Each row is a point on a landscape with many peaks, with its height.
From any point a climber takes the steepest step (rise divided by distance) to one of its 2 nearest points. It stops when none of these is higher. Distance is the straight distance between rows; heights are no part of it.
bifar height 508: [127 148 113 113 113 107 165 140  60 119 160 102  85  77 137 111 106 139
  87 101 105 130 130  91  98 140 142 123  87  57]
felan height 398: [140 163 111 153 166 162 109 122 146 113 130 123 142 184 122 151 165 150
 114 113 110 163 180 114 164 110 154  79  51 180]
kuz height 286: [165 161 102 136 140 112 157 148 150 149  73 147  88 114 178 149 112 178
 144  93  88 162 144 115 146 120 147  82 104 163]
Pizin height 209: [123 154 107 143 153  90  99 118 147 161  86  98  94  69  88 115  86 108
 117 164 133 138 133 108 110  93 152 132 151 124]
bom height 541: [124 134 141 200 143  99 143 119 116 127 107 129  87 129 146  87 161  78
  63  99 178  98 152 133 168 126 153  77 133 153]
vifin height 275: [137 112 124 178 111  85 112  94 152 209  76 109 121 146 118 131 104  69
 125 115 134  82 125 156 120  89 137 121 134 148]
balal height 388: [125  86 130 122 158 135  83  97 170 122 146 115 191 176  89 157 101 125
 167 127  67  97 129 124 145 111 105 201 128 144]
zaze height 319: [ 75 126  85 136 126 172 124 107 184 102 150  96 100  59 126 197 123 124
 153 103  74 108 118 139 111 152 155 106 168 152]
ket height 566: [ 96 100 138 123 184 148  87 108 119 126 173 145 156 130  62 112 144  85
 128 112 168 107 155 101  85  85 115 142 120 114]
Ris height 619: [132 156 105 118 150 141 129 159 159  99 121 111  88  69 118 188  92 181
 148 148  93 153 141 106 114 160  97 101 174 128]
dem height 144: [144 148  87 133 112 132 141 115 138 160 142  60 105 148 129 108 103 135
  87  92  77 157 123 144 131 143 162 101 100 113]
Bor height 258: [140 109 125 134 117 186 153 148 196 131 193 108 152 135 124 129 130 153
 135 163  92 119  98 169 165 171 113 146 170 122]
ves height 575: [144 158 118 171 183 105 138 101 118 157 133 118 117  95 111  62 160  88
  67 133 179 127 136 101 122  96 161  95 133 127]
Ramod height 155: [122 143 134  97 137 183  93  67 188 137 207 155 158 143 135 173 164 112
 178 123 141 118  96 122  91 132  99 107 165 172]
nek height 539: [175 157  99 116 132 142 147 144 165 137 154  95  97  89 119 169 114 156
 138 179  71 150 138  87 127 155 112 161 120 123]
kufa height 186: [ 62 137 150  74 141 118  89 144  75  32 113 172 127 132 126 156 136 138
 132  90 191 147 141 127 104 121 138 100 163 120]
tubig height 192: [119 135 127 153 188 107  82 127 158 107  94  78 147 105  78 122  97 131
 106 175 127 114 164 110 152  91 167 153 157 123]
zogu height 10: [108  85 189 145 125  67 137 109  81 107 110 172 163 159 127 120 147  85
 112 140 179  69 128 118 144 121 122 177 130 126]
loz height 273: [158 141 113 102  96 120 144 132  97 122  71 169 109 129 208 150 104 151
 146  77  91 136 107 139 180 102 148 103 103 158]
besud height 315: [132 125 112 196 155 108 135 121 123 172 136  70  83 175 118  98 127  70
  77  70 127 113 165 145 131 110 120  95  89 129]
Pas height 113: [138 107 136 129  81 128 113 166  94 150  72 143 108 149 125 100 124  93
 120 184 160 112 109 177 183  62 121 143 120 148]
kavi height 495: [120 170 139 104  88 108 144 117  77 116 160  77 134  96 147 147 136 118
  78 155  92 132 138  67 108 151 159 157  77  84]
senu height 502: [117 113 147 195 156  92 111 131  92 148  63 167 107 111 131 108 146  95
 121 115 180  88 124 140 151  86 132  72 106 163]
bof height 183: [194 114 142  70 104 105 144 121  94 140  92 189 133 133 171  92 106 148
 135 134 167 117  76 114 147 114  92 163 176 115]
Maso height 428: [131 154 119 153 109 118 102  88 128 174  90  95 169 149 139  96 121 144
 113 126 120 111  87 157 139 113 162  75  99 144]
nulo height 263: [102 167 141  95 107 143  96 116 127 131 112 106  96 135  93 180 125  83
 137 204 143 160 154 102  98 101 102 131 128 160]
Botum height 540: [197 159 110  73 179  99  90  99 115 108 134 107 209 169 125  97 102 178
  97 109 123 127 142  96 139 134 142 134 134  93]
vum height 313: [120 107 144 149 181 168 109 126 126  83 147 169 166 164 102 171 168 159
 159 128 106  89 164  85 169 118 100 116  96 175]
Serer height 132: [126 125 111 151  70 161 170 177 114 143 148 146  77  55 165 120 189 119
 159 172 134 139 109 170 135 131 145 107 102 128]
Fudun height 354: [113 122 137 113  85 158 153 106 117 130 192 173 147  64 175 122 202  93
 137 172 151 127 110  89 126 132 182 174 117 139]
Dus height 505: [164 185 115  81 179 143 102 122 117  81 148 113 170 130 134 136 128 200
 124 125 120 137 153  66 132 141 146  93 124 118]
tedur height 327: [101 104 122 163 129  91 154 131  86 133 137  91  66 146 116 101 128  49
  58  69 136 118 160 128 106 126 135 144 122  92]
nop height 467: [153 167 150 137 128 101 144 110 136 156 154  72 152 157 113 127 135 113
  89 167  94 144 146  86 123 145 139 175  63  98]
vozov height 415: [ 99  87 130 147 150 148 134 137 114 119 175 181 106  80 102 132 139 134
 152  99 153  80 119 111  97 120  90 100 142 119]
dava height 302: [153 131 117  90  99  99 125 108 132 139  81 148 147 142 177 118 122 145
 140  96  98 175 119 102 134 121 164 186 117 125]
mur height 576: [162 122 170 135 110  75 139 139  91 181  75 123 155 200 111 131 124 116
 132 166 138 124 138 129  98 121  92 188  73 112]
gunin height 207: [164 143 138 134 128 160 158  93 207 155 235 118 164 158 140 130 147 125
 140 118 119  92  92 174 145 164 101 106 164 126]
deba height 456: [141 174 128 154 110 110 138 112  85 138  95 103 117 139 168 118 131 157
  84 106 130 120 115 144 157 137 157  28  98 141]
fov height 366: [169 137 108  94 111 167  92  88 146 160 135 114 190 150 140 117  81 177
 163 117  94  95  60 155 152 111  95  93 147 135]
mig height 65: [128 153 139 171 139  76 183 143 128  98 125 110  75  71 168 157 123 152
 109 117  98 109 149 113 145 187 141  90 122 106]
Beno height 775: [117 118  89 136 146 133 108  95 187 157 140 131 135 168 128 129 120  96
 147  35  76 151 145 138 127  88 166 139 101 164]
Retuz height 256: [118 105 158 109 114  89 135 141  68  82 115 120 128 192 139 169  99 136
 117  77  94 112 152 119 129 146 105 149  90 104]
Vubo height 254: [138 130 158 159 147 108 123 152 130 153  85 131 190 177 130 109 174 169
 145 154 127 163 142 136 131 149 138 153  57 130]
Fumu height 222: [130 131 133 153 143 136 116 174 115 155  97 144 148  98 127 126 156 167
 180 180 108 146 126 121 131 114 129 152  55 129]
maz height 214: [ 84 123 149 133 109 102 125  99 103 127 151 119 114 116 128 146 137  77
 115 136 134 111 128 104  73 138 135 140 127 121]
zut height 389: [129 122 184 138 165 129 115 148 102  81 119 169 167 100 122 140 163 154
 145 213 168  98 125 104 160 139  94 153 146 133]
Lezuk height 515: [ 68  61 118 178 155 142 132 200 131 104 113 135  83 123  96 127 136 108
 152  97 115 131 163 175 128 131 108 141 126 126]
moso height 336: [100 118 117 107 119 191 102 108 138 105 177 152 146  67 133 142 178 130
 174 150 121 117  97  87 121 110 161 153 128 159]
Legi height 145: [123 109 119 113  60 138 166 150 132 129 131 147  91 106 176 154 144 126
 161 140  99 144 127 144 146 138 149 158 117 127]
Nef height 494: [146 171 131 162 114 111 153  87 138 132 131 114 136 159 165  95 157 109
  63 145 150 135 124 127 171 151 180  75 131 156]
Fut height 577: [ 95 142 141  72 120 177  92  76 106  87 171 161 169 156 114 133 157 122
 128 126 202 156 112 102  86 126 107 124 165 143]
porar height 174: [129 135 107  81 173 127  80 115 178 138  81 150 155 132 100 126 116 143
 168 123 153 195 133 112  90  97 130 164 177 141]
rilad height 31: [127 131 171 142 101  67 124  89  99 105  73 135 117 172 153 159 109  74
  94 118 150  83 137 130 169 105 146 110 153 165]
nad height 197: [ 89 127  90 101 117 118  95 121 179 135  61  97 140  90 113 125  74 139
 166 130 105 183 127 151  94 108 148 166 172 125]
fibif height 281: [112 121 146 112 150 115 114 166 108  66  81 151 144 195 131 165 125 167
 134  88 117 146 173 127 150 138 108 114 116 143]
fogiv height 373: [142 159 145 120 146 116 103 154  97 131  97 104 142 167 114 142 102 192
 130  89 149 138 146 137  77 153  94  55 128 109]
Dip height 322: [115 125 101 155 116 162 133 177 105 129 115 106  95  87 131  85 114 161
 119 111 112 108 101 177 158 117 128  71 127 127]
fev height 489: [198 179 124 111 141 140 146 104 196 165 162 101 115 153 121 153 118 128
 133 152 114 146 133  93 119 147  96 127 128 129]
feb height 287: [171 128 151 102 141 105 190  95 124 119 167 173 165 200 148 119 159  99
  97  98 145 150 145  76  96 172 105 197 120 111]
Pelek height 180: [123 132 100 104  72 170 149 102 136 120 194  78  73  95 115 193 112 116
 112 138  87 101 117 139  97 169  98  88 140 125]
Kuzis height 69: [155 117 132 102 114 127  99  84 159 129 106 115 149 169 104 131  67 109
 108 143 132  81 101 146 168  94 102 126 206 155]
Rofa height 347: [110 114 173 148 154 158 129 174 112  72 139 168 111 120 125 178 166 148
 152 176 142 110 152 118 164 128  91 115 104 148]
bubo height 507: [159 113 154 107  85 130 119 116 119 167 115 116 167 175 124 114 128 125
 146 202 115 106 108 139 148 123 100 190 103 120]
Lup height 270: [ 93 116 118 164 101 150 162 133 187 106 155 136  78  70 171 189 173 118
 160 124 113 133 132 133 117 176 168 114 164 162]
bosod height 312: [144 104 144 124 162 140 133 166 107  73  93 207 133 177 118 139 142 146
 130 127 173 131 155 124 170 121  87 103 124 171]
nokig height 563: [149 110 122  79 112 112 125 100 121 137 104 172 116 148 142 139  89 140
 149  54 141 128 110 113  97 116 106 114 168 128]
fupi height 173: [103 155 146  99 159  86  72 132  39  59  99 124 155 138 111 131 133 139
  89 109 202 117 157 126 122 109 149  62 128 127]
pozon height 447: [147 125 158 134 115 163 119 145 118 143 128 144 170 137 118 100 159 167
 140 232 156 105  98 139 154 132  84 137 142 127]
liman height 242: [ 63 124 162 105  88 140 100 149  41  68 157 118 131  95 132 143 136 146
 129 149 143 113  92 144  91 149 112 117 119  79]
sepem height 44: [188 102 135 139 116 147 150 121 157 176 147 172 153  99 162 101 129 164
 170 142 133  69  66 126 155 141 104 115 170 137]
Teni height 518: [117 124 111 131 154 158 105 148 151 111 145 114 126 148  90 109 132 136
 115 139 132 154 148 137 127 125 125 119 147 122]
Fenuz height 103: [149 100 128 141 132 109 150 165 108 130  99 161  98 140 126 104 127 104
 116 116 127 122 153 133 163  84 130 150 104 138]
Dubu height 580: [102  81  94 168 151 176 111 172 133 123 124 115  93 176  91  81 141  91
 111 104 132 136 161 183 161  99 114 145 126 145]
muk height 363: [139  95  94 123 116 127 160 151 132 120 159 120  42 107 110 127  89  82
 105 110 126 107 133 127 125 117  98 137 194 114]
Nuko height 135: [143 162  86 100 129 144 121 134 110  91 146  60 110 109 125 102 101 150
  70 134  74 156 141 118 171 113 179 132 118  93]
rov height 397: [131 174 127 108 115 162  84  58 149 163 137 137 194 167 145 126 143 159
 151 121 133 131  84 145 128 118 125  76 100 170]
livas height 247: [170 160  88 123 140 161 127 163 152 106  71 118 116 165 138 110 103 161
  98 139 127 168 148 161 204 110 136  75 154 176]
Sekib height 182: [142 118 153 138  98  93 183 168  88 153 118 125 102 155 140 153 108 145
 141 135 107 123 138 137 101 174  61 119  78  89]
Zabod height 127: [ 98 147  84  73 144 159  74 151  97  56 129  92 109  98  98 134  85 157
 109 119  94 153 133 112 142  86 153 136 139 103]
fal height 104: [146 170 153 159 129 121 181 151 146 117 119 142  58  79 162 141 141 125
 114 173 159 124 138  96 138 152 128  78 158 136]
zuva height 412: [117 130 149 152 109 107 109 122  90 160  95 131 122 189 134 138 117 135
 120  67 138 119 131 155  85 123  98  45  79 139]
Zad height 154: [148 151  88 109 121 138 132  77 161 154 166  96 118 136 135  85 103 103
  93  80 125 144  96 147 138 119 160  89 164 125]
madim height 246: [127 124 150 121 117 120 119 123 139 136 104 141  87  98 104 182 102  99
 173 191 135 104 132  96 117 103  87 145 147 148]
Mez height 606: [122  85 128 122 184 134 108 124  67  98 158 193 161 155  77  88 130 102
  89  76 193 102 147 118 115  76 106  98 122 136]
Buza height 264: [186 146 144 120 158 126 193 114 132 142 147 154 142 121 145 116 158  91
 107 165 142 125 148  29 123 116 111 188  97 126]
kupi height 521: [152 146 116 109 145 107 149 192  87 105 129 120  97  90 144  90 118 177
 111 127 106 169 147  99 133 130 159 152  79  63]
beda height 260: [154 103 116  95  58 152 133 166 100 143  75 161 140 145 176 109 108 179
 163 131  94 126  83 170 186  94 114 126  95 142]
zeg height 348: [ 64  75 133 163  81 134 125 178 115 127 120 115  90  91 124 169 147  85
 182 172 113 106 123 195 128 119 114 157 104 122]
buged height 276: [106 147 125 105 121 167  94 138  98 112  81 127  87 144  95 182 109 110
 147 178 126 125 161 123 146  63 103  84  94 181]
daba height 377: [ 92 141  96 160 148 153 124 119 183 115 154  67 111  89 123 125 112 149
 114  88  82 129 110 166 118 173 156  91 184 126]
zasef height 385: [ 85 119 117 158 130 120 114 116 157 158 168  82 161 101 105 129 139 137
 147 104  72 140 110 147  70 161 161 159  91  91]
teki height 379: [142 112 113 105  93 128 175 149 150 157 144 153  61  76 132 100 127 104
 141 136 146 141 110 132  86 124 130 136 174  97]
Lovi height 225: [ 95 109 133 136 144  89  88 125 122 157  83 124 119  68  81 152  89 120
 168 152 139 104 118 115  74 104  97 150 145 111]
ludi height 196: [165 112 149  82 135  92 148 114  68  98 137 186 142  96 144 104 103 149
 136 106 157 104  93  75 102 132  93 159 175  82]
mise height 227: [109 119 132 153 143 109 126  87 105 151 181 110 130  67 101 148 123  77
 126 153 107  57 124  74 104 119 123 142  95 121]
Rekep height 293: [157 150 109  98 112 155 125  73 203 180 209 101 177  78 160 130 141 110
 191 124  97 135  79 140 104 154 151 184 137 116]
muvog height 56: [158 137 118 130 136 149 130  90 182 127 131 144 131 147 132 133 119 119
 115 149 135  95 117 116 190 109 131 104 168 184]
lefi height 391: [160 127 111  77 114 121 140 138 118 172 126 135  99 109 104  80  96 128
 121 127 150 153 102 116  73 103 102 169 151  72]
Mizad height 82: [132 120 127 188 184  87 153 169 143 125 125 102  96  94 118 108 112 156
 100 111 107 119 149 118 131 156 148 125 135  95]
Viba height 213: [182 132 164 105 166  76 158 115 120 112 129 160 126 152 130 139  96 135
 114 117 148 110 141  59  88 166  68 161 179  80]
Meva height 226: [136 127 128 142  93 145 125 117 145 179 111 143 127 101 151 171 158 117
 208 172 102 121 129 103 126 107 138 144  69 174]
per height 200: [129  97 150 139  85 102 174 110 112 159 166 124 113 152 132 154 122  98
 129 113 105  84 132 126  91 167  96 147  84 113]
mos height 411: [ 88 103  95 114 126 129  93 153  94 151  98 148 129 152 104 104 134 113
 140  71 131 178 138 148  86  69 146 148  60 124]
dosib height 43: [129 136 147 141  79 125 127  79 139 131 100 127 136 173 166 167 137  95
 111 147 100  91 130 134 194 129 176 115 135 192]
Kep height 326: [131 115  99 113  63 144 143 100 176 187 180  88 139  97 140 111 138  90
 134 146  95 137  92 177 101 158 163 165 123  93]
Zota height 156: [122 147 123 156 196 134  84 103 195 125 166  79 186 107  78 105 133 135
 114 157 109 130 125 125 160 128 166 155 152 125]
nov height 443: [120 167 129 147 113 118 118 112 104 149 129  75 127 162 107 103 148  74
  65 160 134 141 163 118 131 107 161 138  69 122]
sebu height 367: [154 165 110 159 185 140 126 160 119 111 129 131 134 140 110 104 173 155
  88 134 162 177 181 113 142 135 150  64  79 151]
vid height 165: [143 154 113 107  81 155 144  75 140 124 186 105 113  93 154 135 101 117
  91 132 115  98  86 127 133 143 150  89 178 119]
Zogos height 523: [ 94  67 106 156 115 171 107 126 159 119 148 119 116 154 106  66 139  75
 113 109 151 108 117 215 177 117 144 140 189 145]
beva height 423: [120 160  85 141 147 151  93 131 133 127 110  83 111 178 104 125 139  87
  82 122 116 183 195 134 144  93 158 104  82 171]
manel height 250: [ 99 156 138 122  73 136 138 119 152 132 142 103 119 151 147 139 129 148
 126 126 127 178 120 153  64 198 127  89 149 114]
vuto height 267: [160  91 166 118 149 103 181 122 133  98 163 157 150 172 118 112 131  85
  80 128 143 100 151  86 149 154 114 202 166 115]
Doka height 153: [108 126 176 143 147  57 115 147  73  85  79 125 165 154 137 122 132 148
  96 114 168 119 143 145 140 143 150 117 123 109]
ges height 376: [111 109 120 105  72 135 143 117 170 122 104 110 152 111 172 123  84 157
 140 108  89 121  86 178 152 163 163 143 185 127]
dez height 241: [ 78 139 119 100  89 152 108 136 141 108 136  71  81 156 100 185 114  92
 128 158  98 177 166 136  91 127 127 166 133 134]
Tugit height 549: [154 194 109  98 165 140 121 133 128  99 117 116  93 105 133 169 126 163
 120 144 135 173 165  67 112 133 134  83 124 135]
gofo height 440: [175 139 129 148 110 137 161 132 193 202 128 130 136 150 140 108 152 118
 153 156 123 142 125 146 119 135 124 133 100 141]
nikol height 522: [137 147 155  71 135 109 104  81 127  99 107 175 148 174 142 150 117 126
 138 114 191 148 138  88  93 140  98 125 184 150]
Vura height 338: [186 158 130 124 160 129 169  86 211 158 156 154 152 144 115  85 162  95
 113 141 178 158 126 115 135 140 139 162 158 145]
bul height 162: [137 123 135 142  91 109 171 196 117 118 104 123  90 133 150 152  97 153
 135 149  89 129 130 166 170 149 105 132 115 122]
zuta height 265: [117 157 104 115 128 171  98 166 129  92  66  90  78 123 114 152  82 115
 117 166 112 141 149 151 185  88 116  97 149 157]
zafez height 130: [170 134 163 151 166  47 142 158 107 127  85 110 171 178 125  84 121 167
  71 103 157 134 155 135 126 166 146 133 133  76]
Tefad height 102: [122 124 129 131  65 123 109 137 102 157  86  75 118 148 122 101  93 121
  99 173 118 124 103 181 159 109 129 131 145 121]
Kag height 239: [148 146 141 132 153 122 135  54 143 156 225 103 174  93 128 141 135 113
 124 125  90  69  96  80 127 139 123 147 103 112]
rodud height 684: [117  83 109 162 156 107 137 126 185 151 118 128 124 127 131 154  92 130
 162  49  62 126 147 133 120 126 135 152 123 143]
Vuzo height 238: [191 116 156 106 129 121 186 112 145 115 192 138 126 155 139 157 110 113
 119 152 123 100 137  79 118 181  65 185 168 100]
bemi height 605: [128 100  95 113 117 120 164 123 163 145 135 160  91 112 157 153 110 142
 163  49 103 138 124 123 105 143 139 118 153 132]
fupa height 235: [139 162 145 135 113 133 137  81 141 146 148 134 111  97 151 196 175  99
 152 167 111 110 150  54 122 128 144 127  75 171]
sevi height 215: [107 118 128 178 101 163 144 108 193 153 153 128 110 126 148 155 150  87
 153 120 146 109 129 184 122 157 141  86 169 172]
Koma height 399: [151 156 158 162 152 141 124 172 101 146 113 114 132 108  96  83 145 160
 105 218 173 112 128 128 136 119 100  85 118 112]
fus height 331: [151 169 157 126 141  97 133 157  93 108 136  80 122 128 119 116  99 189
  88 139 153 117 141 130  99 182 127  64 154  76]
Rapu height 123: [136 140 120 153  85 181 138 178 115 156 115 127  72 101 124  93 157  91
 123 200 163 132 125 162 151  96 122 104 116 139]
ras height 283: [173 158 134 113 157  87 143  89 140 137 103 148 142 132 160 121 143 128
 117 144 131 160 133  53 130 147 156 176 136 120]
Musun height 2: [180 148 129 114 142 103 144 121 178 145  60 157 166 138 185 113 109 204
 159 111 121 178 115 127 135 161 121 123 169 149]
sopom height 601: [160 107 106  81 177 103 110 134 130  80 123 129 174 185 102 103 102 156
  84  67 134 165 167 120 149 124 145 150 145 111]
Mem height 119: [153 119  91  68 182 145  88 133 124  87 145 122 117 126  79 131  67 153
 122 106 111 126 147  88 138  84 111 132 171 113]
ror height 295: [ 99 164 136 125  95 119 141 165 102 115 123  84 105 118 134  96 130 164
  92 147 149 178 129 160 100 178 160 107 140  78]
Sor height 198: [ 85 115 112  94  90 141 148 115  94  82 167 113  86  72 151 222 125 140
 146 107  73 102 115 119  95 159 106 117 104 112]
kigon height 350: [ 91  96  97 140  99 165 126 128 129 164 188 116 148  59 111  98 143 124
 147 124 109 124  81 158  88 129 154 152 105  90]
tek height 27: [169 135 120 120 120 120 132 123 149 154  75 143 145  78 175 120  87 202
 165 135 125 110  71 126 138 130 100 100 178 136]
dori height 307: [184 118 139 131 149 112 161  90 132 148 155 181 189 172 130  59 162 103
  94  95 172 149 121 109 135 130 130 183 110 131]
dom height 289: [165 134 132 119 144 116 131 110  95 137 118 177 194 193 151  93 179 137
 103 115 143 165 138  95 149 132 143 146  62 150]
bisa height 236: [122 120 132  86  80 138 104 132  94 109  82 155 163 129 173 136 116 182
 184 146 122 135  74 154 142 136 105 143 133 132]
Lota height 299: [146 100 110 194 179  96 115 108 136 178 114 121 131 143 110 122 106 110
 121  60 116  83 143 137 142  75 131 105  91 142]
masu height 534: [ 72  96 132  81 129 163  81  92 129  95 177 150 144 135  87 152 130  96
 158 118 151 119 129 106  86  95 119 153 167 133]
Pugoz height 343: [105  71 105 185 116 117 154 140 115 121 158  71  61 121 109 126  96  62
  94  88  90  80 149 165 135 149 121 133 148 100]
furi height 425: [124  88 124 134  87 118 139 112 159 171 126 145 155 118 151  67 118 120
 134 115 139 115  79 193 142 133 163 156 193 115]
totuk height 509: [133 102 143 139 139  91 123 150 138 159  90 120 136 185 100 138 136  89
 133 156 105 152 176 119 126 109 122 225  78 130]
Bere height 496: [113 147 157 101 124 111 162 197  90  90 111 179 109 115 169 137 143 199
 169 110 150 178 112 135 102 177  95 122 128  87]
mita height 179: [ 95 135 125 136 125 161 100  89 206 164 141 134 150 128 132 167 151 119
 203 102 122 131 116 164  93 138 122  97 143 171]
Luma height 608: [154 133 114 169 213 110 130 141 104 119 104 162 147 122  86  56 159  83
  62 128 217 147 181 105 131 102 159 121 106 135]
tifun height 643: [126 107 107 154 169 144  92 120  84 135 125 170 163 146  78  69 166  69
  89 126 201 127 140 126 145  66 137 124  87 160]
gisa height 321: [112 110 126 127 129 164  93 120 180 146 161 101 198 128 101 146 117 155
 180 170  99 105  90 154 140 136 103 169 153 130]
Meko height 216: [ 95 160 156 110 124 143  86 127  97  92  98 163 147 104 143 149 141 174
 172 161 161 144 103 120 124 127 111  90 141 148]
mume height 84: [106 155 156 167 124 133 152 122 137 115 159 123 123  61 143 130 167 144
 107 180 151 120 114 125 129 179 151  92 162 111]
sirum height 340: [142 143  89 168 158 158 137 175  97 124 132 144 100  93 134  60 170 163
 111 123 152 137 127 147 170 111 153  53  86 128]
gose height 544: [149 162 145  74 137 107 133 215  74  78  87 133 125 103 151 110 122 190
 141 146 156 180 137 131 145 134 113 139 100  70]
ganud height 471: [ 85  65 111 139  64 160 135 157 127 131 106 120 120 131 145  87 110 105
 142 111 117 113  96 226 182 120 152 160 176 128]
nopiz height 63: [136 119 152 158 130 146 149 113 138 112 154 161 165  63 160 101 157 159
 123 162 136  72  71 111 172 163 159 106 158 125]
ruli height 288: [110 116 121 157 147 171  91 140 125 111 119 126 120 137  91 182 106 134
 165 137  78  85 154 126 159  89  98  97  92 171]
mil height 387: [114 119 157 134 151 138 170  92 113 130 210 172 159 116 131 118 156 112
 111 100 151  87 121  87  86 139 102 109 127 113]
Modum height 199: [ 85 145 152 104 122 129 108 164  91  75  90 142  86 118 132 140 132 109
 123 158 176 160 132 139 138 109 126 101 132 133]
damet height 272: [ 63  81 147 120 102 155  95 149  92  92 169 107 159 127  80 110 119 144
 126 149 132 103  90 175 105 141  99 136 164  84]
Nakel height 452: [ 95 141 113 148 159 145 108 122 153 132 181  73 147 109 103  72 132 145
 105 102 128 152 119 155  95 147 153 107 139  87]
favos height 451: [124 144 146  95  88 107 175 160 101 106 104 161  90 172 182 152 142 153
 142  81 123 192 139 130 109 162 121 129  97 117]
rofi height 707: [141 155  89 104 170 121  99 114 170 152 112 118 160 173 119 114 119 150
 132  64 114 190 156 132 113 105 144 113 105 145]
Pazek height 320: [ 47 108 138 144 104 165  92  97 126 121 190 132 162  65 115 121 164 126
 144 135 142  93  72 143 105 140 159 126 151 127]
pifiv height 369: [111 123 154 128 129 123 169  81  94 103 181 188 147  81 174 120 179  94
  94 124 166  80 125  71 152 123 162 128 125 132]
Gug height 454: [ 89 115 152 183  97 109 138 122 105 184 107 150 134 138 138 121 160 101
 152 118 157  99 113 158  96 119 129  83  85 152]
fosob height 402: [150 111  94  94 138 102 102 154  81 158  87 132 129 146 100  74 103 121
 100  90 155 166 130 137 100  68 144 156 111  85]
Tugos height 330: [ 85 117 124  82  74 103 138 136 147 109  65 123 132 148 173 135 108 144
 149  93 103 187 126 170 122 152 165 168 148 130]
posu height 220: [ 83 112 137  92 104 134 108 129  80  63 126 112 125  90 114 188  92 171
 156 128 102  97  94 123 102 166  88 120 141  95]
Gil height 386: [184 154 112 129 141 132 154 103 229 188 124 136 152 185 145 106 149 113
 138 107 143 182 135 161 156 147 132 136 148 172]
Sal height 426: [105 129 120 118 106 122 146 140 106 158 120 146 100 143 147 140 143 133
 154  81 103 171 141 121  93 112 137 122  42 135]
Vebi height 311: [ 82 111 106  97 103 189  99 141 123 109 173 116 131  56 126 184 154 161
 185 171  95 127  98 124  92 138 119 171 119 125]
motum height 22: [101  92 174 159 133  65 124 121  99  97  98 115 109 185 108 149 112  64
  81 132 140  80 166 138 150 120 117 162 142 131]
tiru height 652: [133 134  90  75 173 113 104 128 136 105 123 137 112 158  98 119 107 136
 106  51 148 197 172 104  77 109 146 128 149 114]
Kipa height 237: [122  99 144 197 141  78 147 114 200 188 106 107 126 114 119 116 138  73
 155 134 128 108 140 160 120 135 159 169 129 143]
Sude height 303: [129 151  95 149  97 164 147 144 149 162 107 137 112 104 174 102 144 167
 150 106 117 157 113 158 142 141 160  78 112 160]
guv height 422: [ 57  86 162 190 122 138 129 188 123 115  92 151 112 116 128 165 151 129
 194 131 113 118 134 191 137 139 114 107 111 158]
guge height 262: [149 138 108 109 114 154 119  47 169 150 203 101 150  77 149 191 123 107
 172 124  73  71  96 106 116 147 140 142 122 142]
fubet height 251: [155 146 145 148 136 150 165 104 139 126 197 147 139 109 134 162 178  70
 112 195 133  90 159  48 146 116 118 154 101 173]
Ven height 453: [135  82 142 137 185  94 108 125 132 134 106 146 165 194  98 155 112 112
 154  96 100 116 161 108 119 119 100 209 105 124]
Lilu height 305: [ 68  91 137 161 123 138 114 179  73 112 132  94 118 109  82 106 136 112
 123 167 125  97 117 180 147 124 104 146 109  90]
dun height 97: [157 100 117 155 168 106 173 157 136 144 139 163 101 129 120  68 141 127
  94  67 138 143 139 126 135 121 144 146 122 102]
Kur height 446: [125 125 141 139 161 109 153 165 104 102 128 169  82 106 118 142 121 159
 139 100 155 128 133 102  96 149  88  91 128  98]
kikag height 85: [110 105 134 130 105 112 102 106 141 146  98  71 148 203 109 132  65 112
 103 116 102  93 118 192 153 120 112 152 172 133]
kizap height 240: [ 97 120 149  91 104 104 135 190  36  62 135 112 114 134 128 132  95 147
 110 110 124 123 122 147 136 132 116 139 107  71]
tebu height 143: [141 136 118 104 183 140  85 142 150 100  93 139 189 118 116 107 148 181
 164 171 136 183 132 101 130 141 136 187 149 123]
vipob height 115: [173 163 135 128  97 142 162 158 143 161  98 146  58 121 139 114 130 120
 124 203 172 151 131 123 132 120  90  96 159 151]
tun height 218: [ 98 117 105  74  96 128  99 126 142 141  90 114  93 108 100 172  87 108
 167 121  94 172 128 125  73  99 111 178 123 122]

Where does a climber stop that starts at each point below?
vifin | gose
Doka | gose
tek | Dubu
Meva | Dubu
mig | Dubu

Call two points neighbours if one is among the 2 nearest of the other. Go from one point of each pair to the other, from neighbour to neighbour, staying as high as possible. Name the lowest point that can't be avoided.
tifun / Ris | Dus
tifun / Fut | masu
Beno / tifun | nikol
Dubu / gose | Pazek
